A landscape with many peaks, sampled at points; each row gives a point and its height.
From any point a climber takes the steepest step (rise divided by distance) to one of its 2 nearest points. It stops when none of these is higher. Distance is the straight distance between rows; heights are no part of it.
Fiper: [ 70  79 138  99  67  77 139 185 108 150 106 163 130 121 121 128 131  96
  88 152 106 155 144 153 157  86 157]  height 184
kif: [160 144  71 123 109 124 144 134 142 210 127 110 107 104 105  90 155  88
 109 137 115 100 100 101 156 141 136]  height 378
Disu: [147 173 112 128 117 129 139 104 107 135 142 192 131 115 131  94 151 142
 177 145 116  63 112 101 153 133 124]  height 854
mik: [ 69 177 177 191 125 144 200 144 110 102 119 146  97  92 116 119 137  99
  69 107 127 149 154 156 146 115 160]  height 266
Rizom: [161  73 108  79 129  99 122 107 173 170 125 123 155 122 136 151  67 127
 113 172  65 155  72 114 148 204 208]  height 437
Nalel: [ 99 115 141 166 116 142 140 140 163 134  91 167 135 153 103  97 154 125
  98 133 138 151 172 130  96  97 125]  height 551
Feko: [209  99 121 136 135 117 103 105 125 127 156 184 133 162 126 100 118 119
 124 154 156  95  85 116 133 160 131]  height 552
kegik: [204  95 113 119 114 119  97 112 125 161 184 155 160 147 114 113 129 112
 161 151  75  81 117 110 148 141 169]  height 637
Teze: [166 131  75 100 128 124 120 173  78 131  85 138  88 163 154 134 112 161
 170 149 181 104 103 131 153 146  76]  height 90
bafe: [124 148 106 139 137 108 162 118 134 144 151 159 152  27 133 131 156 110
 142  76  50 114 114 131 135 146 134]  height 402
kene: [141 192 112  81 130 146  96 139 139 118 137 117 156 158 114 143 143  97
 124 136 115  96 136 149 109 167  67]  height 312
Gipo: [156  85  84 149 146  98 106 128 159 116 144 108 135 153 138 150 108 104
 146 118 137 173  99 134  86 137 105]  height 362
Feg: [153 158  84  92 161 148 118 130 125 166 119  34 129 131 156 150 141 160
 168 130 113  93 138  93 139 137 124]  height 686
fafo: [ 99 153 177 122 133 147 161 118 115 116 139 113 122 138 156 174 160 140
 138 166 124 132 159 115 142 101 119]  height 451
zoseb: [160 100 149 109 122 105  93  93 149 123 130 120 185 117 111 162  98 116
 117 158 151 157  89 153  73 177 166]  height 365
deg: [160  99 147 121 150 158 132 113 125  60 107 137 128 181 138 115  88 161
  95 140 178 149  94 212 127 123 128]  height 199
zik: [132 113 112 144 112  93 165 125 110 137 115 167 106 154 139 113 135 103
 107 180 154 150  93 102 146 118 131]  height 250
vanu: [148  89 114 110 139 112 143 129 134 157 110 150 128 124 164 101 139 150
 131 156 164 145 120 148 140 112 111]  height 279
mutus: [122 121 162 135 150 115 123 161 147 154 119 124 132  76 133 140 164 158
  99 112 140 120 141 143 149  51 123]  height 260
Dok: [ 90 129 161 110 143 132 136 132 178 149 135  74 160  58 146 133 133 157
 109 118 113 165 152 100 142 101 119]  height 350
tege: [127 177 188 155 107 179 135 121 117 107 127 153 134 133  77 118 148 145
 141 118 111 107 194 160 101  93 116]  height 30
Nofav: [ 88 176 140 178 158 196 119 140  79  72 104 104  98 140 129 144 157 148
  98  67 152 126 138 142 143  86 127]  height 83
Kiv: [ 85 132 207 126 116 156 163 135 174 107 130 122 157  70 119 139  95 165
  97 132 112 212 168 100 149  86 120]  height 435
Begu: [128 138  85 108 153 105 113 133 144 180 130 178 102 119 126 155 184  86
 123 138 127 143 132 126 117 132  95]  height 398
gari: [ 95 175  74 152 125  95 153 158 109 123  83 127  99 108 151 111 136 120
 147  89 135  52 126  95 122 151 116]  height 608
davil: [145 150 130 123 178  98 110 180 104 129 127 139 155  73 149 127 168 113
  76 107 144 115 121 132 134 112  92]  height 187
Vuve: [172  61 130 127 129  67 100 136 140 121 144 132 129 149 133 178  88 106
 107 160 148 152  76 143 111 146 149]  height 411
lape: [ 93 197 100 151  81 155 106 154 104 122 121 151 135 125 114  87 130 117
 164 110 156  88 139 167 103 139  93]  height 434
Romal: [150 147 152 105 157 136 113 137 143 101 150 158 150 172 117 135 140 110
  94 152 127 118 132 153 126 124  82]  height 247
leno: [213 100 100 107 116 122  85 154  91 151 150 117 195 120 131 102 136 102
 122 124  93 100 113 141 135 144 143]  height 735
Zeras: [101 200 137 190 150 161 121 119  97 109 157 156  93  82 138 106 150  88
 133  73 170 116 121 124 121 156 101]  height 160
pili: [119 125  80 136 140 154  85  66 168 146 120 149 135 143 114  73 137 158
 193 108 148 110 135  99  89 145 126]  height 672
maful: [162  94 114 115 101  99 195 160 144 150 142 103 121  86 149 134 139 105
  91 119  70 130 110 102 182 118 101]  height 408
getun: [111  95 166 103 130 141 117  71 128  58 115  99 135 167 142 140  76 165
 147 137 181 137 102 180  78 155 144]  height 159
Neza: [128  70 162 143 145 151 154  78 152 110 107 157 106 142 128  73 105 199
 144 131 157 164 146 173 124  86 146]  height 206
rinu: [ 96 200 135 202 137 168 110 163  77  87 122 171  75 139 142 145 152 127
 125  93 164  94 137 124 149 129 122]  height 118
Vamer: [126 159 190 148 117 163 100 111 127 110 114 150 141 182  71 135 121 173
 145 153 144 110 187 165 104  91 172]  height 61
kos: [162 163 112 137 150 117 153 157  87 156 156 103  88  60 155 137 153  93
 131  78 107  58 119 141 166 141 116]  height 592
leri: [123 180  56 121 189 128 143 148 110 127 122  86  79 128 129 130 133  99
 140 108 135 145 123  74 103 189  79]  height 473
novoz: [148 121  96 101 161 109 104 120 110  85  90 119 108 185 160 161 107 173
 180 131 172 111  97 104 118 141  95]  height 110
gafon: [ 39 130 155 155 133 164 160 114 142  91  99 127  89 103 121 149 161 137
 112  43 110 160 173 144 122  77 120]  height 436
vero: [114 200 106 127 149 147 136 120 115 119 170 134 165  69 140  96 138 121
 163  93  67  87 146 154 123 168 105]  height 324
bedez: [159 154  62 120 149 157 138 121 108 158 130  40 162 114 163 113 114 151
 175 127  80 130 100 128 139 146 151]  height 780
Gogu: [158  57 164  86  72  94 117 127 120 137 157 131 106 172  95 121 114  99
 111 162 125  96 111 161 164 109 169]  height 624
bezoz: [155  82 135 102  82  99 174 151 134 152 156 102 155  93 138  95 118 136
 121 141  85 103 128 147 177  95 123]  height 352
Zodel: [158 112 130  83 153 112 138  81 182 159 148 109 158 143 142 144 100 147
 131 191  89 140 117 100 146 183 168]  height 468
dar: [153 114  63 108 152 125 106 116 143 151 155 125 115 152 152 111 116 129
 170 135 132 127 109 164 129 145  97]  height 318
vuka: [157  57 169 112 129 126 161 101 147 132 121 170 107 131 132 102  98 154
  98 164 163 162 109 203 137 115 143]  height 241
volid: [148 115 142 126 131  94 122 180  97  81 169 162 140 164 122  93 127  99
  69 130 100  79 112 111 184  97 127]  height 209
rono: [107 103 151 156 157 132 101  91 172  74 142  72 142 164 113 120 118 157
 132  82 133 127 118  82 110  85 118]  height 559
sol: [ 48 142 135 151 153 170 100 101 104 117 107  65 107 150 110 110 138 113
  92  77 177 158 132  61 102 100 120]  height 595
pino: [120 130 200 155 125 156 161 132 191 120 129 132 139 122  60 109  93 172
  69 123  95 197 174 142 141  69 142]  height 547
kiru: [150 113 174 113 105  80 135  98 173  98 137 162 208 103  97 142  82 167
 148 146  78 128 129  98 111 138 153]  height 333
Topar: [ 74 136 129 172 106 128 170 128 146 125  96  77 103  77 141 131 148 121
 137  58 130 119 144 109 109 112 124]  height 594
rul: [155  96  87  89 107  62 103 167 105 157 125 123 176 108 126 112 127 107
 109 149  81 110  99  93 152 142 172]  height 641
nilu: [163 106  96 134 138 155 110  71 119 148 158  82 165 108 160 111 111 176
 211 132 128 136 108 135 119 143 169]  height 883
vila: [119 163 118 127 110 165  68  95 143 121 126 148 138 135  87  82 118 159
 195 105 175  91 132 162  91 126 107]  height 553
pado: [104  82 180 123  86 128 154 104 140 132 115 159 148 104 149 168 112 162
 169 167 125 202 158 123 112 108 152]  height 534
Pumi: [139  92 168 163 134  96 127 129 174  90 140 136 172 132 128 148 113 164
 130 125 113 130 123  97 128  85 137]  height 421
zesa: [110 136 136 140 128 136 130 132 157 169 108 152 140  99 120 143 177  86
  93 135 129 176 165  96  88 147 113]  height 466
bazol: [ 44  94 155 124 152 139  98  93 126  87 115  56 126 176 115 150  98 152
  93  86 149 178 122  69 127  72 144]  height 743
vovot: [163  94 103 148 109 152 117  79 141 192 124 124 145  90 131 137 152 143
 192 130 140 155 129 124 103 119 161]  height 784
zopu: [111 115 179 127 106 130 136 142 204 146 122 159 129 156  66 118 114 131
  76 154 106 149 177 150 132  88 144]  height 724
zeden: [120  93 202 136 122 131 133  58 145  84 135 139 131 134  99 126  65 179
 137 154 152 142 131 172  69 154 180]  height 127
bazo: [ 84 111 171 106 115 135 149  85 137 116 137  84 128 143 155 175 118 162
 178 159 135 166 146 121 127 103 144]  height 462
riv: [157 123 124 139 103 114 157 155 111 106 145 124 117 153 139  87 113 137
 128 136 122  63 102 143 181  92 105]  height 281
ripip: [ 91 110 121  88  77  98 130 150 170 186 131 153 135  99 125 183 123 107
 140 161  83 155 156 108 135 130 152]  height 538
Pefo: [ 94 150 137 115 167 182  95 109 123  73 133 151 131 192 133 127 135 142
 129 123 156 167 142 143 114 123  75]  height 190
Turob: [104  72 180 132 170 156 155  58 157  72 112 178 116 160 112 133 102 208
 128 123 130 201 156 148 126  88 164]  height 177
pobu: [159  58 175  79  63  84 130 105 145 131 103 141 120 155 101 142  95 122
 106 171 125  76 107 148 125 158 195]  height 783
zeme: [ 75 202 153 139 137 151 175 105 117 106 133 145  90  85 118 129 156  84
 112  98 141 141 129 154 117 143 106]  height 205
nifi: [121  66 180  79  65  97 124 121 160 170 116 158 133 134 117 166  95 121
 115 188 119 145 155 144 125 151 185]  height 642
soki: [125 176  74 126  99 137 122 155 103 120 137 107 144 143 126 122 126  71
 148 127 127 127 128 156  91 168  81]  height 364
tupef: [103 166  93 133 155 169 126 117 119 126  92  62  80 140 116 110 148 108
 117  86 173 137 132  62  98 148  80]  height 521
rerob: [ 86 153  85 155 115  77 151 170  97 152 165 117 100  84 142 153 126  57
 125 123  89 117 133 111 127 172 149]  height 99
Vusen: [144  86 115 114 159 120  74  77 128  80 120 105 117 169 156 158  91 162
 176 119 174 116  89 133  80 172 133]  height 131
sulam: [ 70 188  90 143 104 117 112 177  65 127  89 122 114 115 156 125 128 133
 166 133 173  92 134 128 112 138 119]  height 504
fifo: [112  93 122 150 166 155  95 112 125 135 164 126 129 115 161 145 175 117
 148 101 139 199 161 108  97 109  92]  height 136
sav: [106 101 123 128 154 173  70  87 129 124 137 137 102 182 136 128 141 127
 165 118 186 182 144 129  91 121 107]  height 161
lezi: [143 190  58 133 125 121 140 146  86 135 106 141 129  97 143  80 134 125
 148 114 127  62  79  89 150 172 120]  height 708
famo: [155 152  43 104 127 118 148 170 100 197 103  92 111 123 106 115 140  65
 101 141 100 121 127  97 120 180 127]  height 403
Nar: [117 159 124 126 144 163 127 142 108 124 143  88 109 137 172 132 153 149
 149 124 139 108 156 119 143 117  83]  height 557
bevak: [131 152 100 182 127 100 119 181  93 139 167 128 146 112 151  98 130  80
 107 132 114  90 135  80 134 157 141]  height 123
Rivob: [135 163  61 109 173 103 135 136 146 161 121 116 126 121 116 158 141  88
 115 141 104 168 105  75 109 174 113]  height 433
rudap: [146 137  84 124 163 115 180 136 124 141 139  97 118  65 172 155 155 114
 136  85  75 123 113 110 145 146  97]  height 481
zav: [154 113 130 101 137 120 128 103 192 145 158 127 154 161 120 125 120 146
 153 157  82  86 148 114 128 147 133]  height 531
vek: [174  78 134  86 116  63  79 173 110 131 161 105 118 176 113 164 118  84
  97 159 122 110  97 145 153 116 140]  height 494
ramun: [146 171 112 122 106 156  91 195  77 151  84 166  85 160 129 121 143 150
 120 138 170  92 122 132 179 146  72]  height 65
vul: [113 195 165 147 108 206 138 137 104  63  98 117 129 177 104 134 146 146
 121 104 136 100 149 157 131 108 109]  height 51
banaf: [136 113  83 102 115 103 109 164 159 196 103 130 175  74 127 149 130 110
 100 132  62 160 115  94 140 143 168]  height 573
Peb: [114 150 128 174 151 112 154 143 100 141 122  76  66  57 165 151 147  96
 155  35 151 103 143 136 131 146 124]  height 839
rebu: [150 122 193 132  85 119 135  82 115 126 145 170 116 155  69 115  81 160
 162 172 134 110 152 181 107 113 173]  height 94
Pazen: [113  97 133 147  84 112 175 170  81 138  95 159 107 148 134 111 138 119
  85 164 136 147 126 143 170  68 164]  height 221
bub: [140 158 128 147 135 104 109 181  64 110 177 167 133 108 136 114 144  65
  82 118 122 102 109 128 145 140 105]  height 153
sasor: [ 75 155 134 176 146 158 187 120 125  95  99 121  89 136 116 151 148 122
  74 125 145 199 115 131 147  86 140]  height 329
timu: [152 149 119  87  80 126  80 186  78 134 107 143 118 175 105 110 129 102
 104 149 160  76 110 153 165 133 112]  height 36
Tef: [179  56 190 137 154 139 108 109 192 115 137 128 159 147 130 151 117 154
 107 131 133 157 146 134 105 125 124]  height 335

Where does a climber stop that starts at each point below?
davil | zopu
volid | Peb
famo | bazol

Call two points neighbours if one is among the 2 nearest of the other. Go from one point of each pair to the other, from neighbour to neighbour, staying as high as possible. Name the lowest point that can't be avoided.
zopu / bazol | Begu
nilu / pobu | fafo
leno / pobu | ripip
